Points on a hilly landscape, in no order, each with its height.
From any point a ball rolls to the lowest of the 4 points nearest to it. It stops when none of these is lower. Distance is the straight distance between rows; heights are no part of it.
(435): |  15 |  15 |   3 |   7 |  -1 |   2 |  18 | -20 |  height 324
(33): |   5 | -17 |  -5 |  -3 |   2 |  -7 |  -4 |  24 |  height 289
(251): | -26 |   0 |   7 | -32 |  -6 | -11 | -52 |  32 |  height 198
(495): |  -1 | -21 |   0 |  -1 |   1 |  -6 | -10 |  38 |  height 133
(143): |  -4 | -12 |   5 | -26 |  -3 |  -8 | -25 |  17 |  height 224
(226): |   6 |  10 |  16 |  -9 | -13 |   5 |  -6 | -44 |  height 332
(443): |   1 | -22 |  -6 |   9 |   4 |  -3 |  14 |  26 |  height 385
(386): |  -2 | -25 | -12 |  18 |   8 |   4 |  18 |  37 |  height 468
(400): |   6 |   0 |   2 | -12 |  -4 |  -6 |  -7 |  -9 |  height 408
(378): |  7 | -9 | -6 | -7 |  1 | -9 | -2 | 16 |  height 270
(321): | -23 |  -2 |   6 | -35 | -12 | -13 | -37 |  -5 |  height 197
(188): |  19 |  35 |  17 |  19 |   8 |  27 |  22 | -46 |  height 542
(282): |  13 |  34 |  27 |  18 |   0 |  23 |  12 | -58 |  height 168
(489): |   0 | -28 |  -2 |   3 |  -1 |  -1 | -15 |  50 |  height 284
(128): |  10 |   5 |  -1 |   1 |   1 |   0 |  18 | -10 |  height 330
(45): |  -1 | -29 |  -7 |   6 |   1 |   0 |   5 |  41 |  height 305
(195): |  -7 | -22 |   1 | -10 |  -5 |  -5 | -29 |  47 |  height 416
(79): | -16 | -20 |  -2 |  -6 |  -8 |  -4 | -50 |  67 |  height 513
(353): | -38 |   2 |  14 | -39 | -13 | -18 | -56 |  14 |  height 185
(245): | 15 |  7 | -8 | 17 |  5 |  3 | 24 |  2 |  height 341
(562): | -26 |  -1 |  19 | -30 | -18 | -15 | -33 | -30 |  height 139
(194): |   0 |  -7 |  -3 | -19 |   1 | -12 | -11 |   7 |  height 134
(19): |  17 |  28 | -13 |  29 |  15 |  20 |  41 | -25 |  height 664
(180): |   7 | -10 |   3 | -13 |  -3 | -12 |  -6 |   4 |  height 258
(476): |  17 |  20 |  -1 |  14 |   5 |   9 |  25 | -24 |  height 349
(164): |  15 |  13 | -10 |  20 |   8 |  11 |  32 | -15 |  height 505
(328): | 13 | -1 | -2 | -5 | -1 | -2 |  7 | -4 |  height 360
(388): | -17 |  -9 |   7 | -29 |  -5 | -20 | -32 |  15 |  height 90
(158): |  -1 |  -9 | -27 |  36 |  17 |   7 |  38 |  10 |  height 401
(126): | -54 |   1 |  18 | -38 | -15 | -24 | -50 |  -2 |  height 193
(508): | -36 |   1 |  11 | -42 | -10 | -17 | -44 |   6 |  height 175
(107): |  15 |  11 |   5 |  -3 |  -9 |  -1 |   8 | -23 |  height 314
(481): |   9 | -12 | -10 |  13 |   7 |  -2 |  27 |   9 |  height 352
(425): | -10 |   4 |  10 | -29 |  -3 | -15 | -25 | -15 |  height 259
(252): |   7 | -10 | -20 |  27 |  12 |   3 |  36 |   9 |  height 372
(465): |  10 | -14 |  -5 |   7 |   2 |  -6 |   9 |  19 |  height 339
(39): |   1 |   2 |  12 | -19 | -11 |  -2 | -15 | -30 |  height 534
(287): |  17 |  24 |  19 |  14 |  -4 |  19 |  12 | -45 |  height 285
(26): |   2 |  -1 | -33 |  39 |  18 |  18 |  43 |  -3 |  height 506
(42): |  15 |  25 |  -1 |  23 |   7 |  16 |  31 | -26 |  height 530
(463): |  11 |  24 |  22 |   9 | -10 |  11 |  -1 | -55 |  height 292
(424): |  -7 |   3 |   9 | -24 | -12 | -10 | -21 | -21 |  height 309
(396): |   9 |  16 |  13 |  -4 | -11 |  -1 |   8 | -38 |  height 302
(25): |  -1 | -16 | -15 |  24 |   8 |   4 |  26 |  16 |  height 378
(317): |  -7 | -27 |   3 |  -1 |  -6 |   0 | -30 |  64 |  height 400
(123): |  10 |  12 | -24 |  37 |  20 |  19 |  43 | -10 |  height 668
(89): |  18 |  32 |  -6 |  29 |  15 |  21 |  34 | -26 |  height 596
(381): |   3 |  11 | -36 |  48 |  27 |  23 |  48 | -15 |  height 577
(82): | -14 | -10 |   5 | -29 |  -6 | -15 | -38 |  30 |  height 178

Where does a ball stop that starts at each point below?
(481) => (194)
(79) => (388)
(39) => (562)
(164) => (282)
(353) => (388)
(443) => (495)

Call two points neighbours if one is among the 4 nearest of the other. Go from one point of each pair to the other, from neighbour to neighbour, staying as low as possible. Name the highest point that can't be avoided.
(282) and (495) => (481)
(388) and (562) => (126)
(388) and (495) => (33)
(194) and (388) => (143)
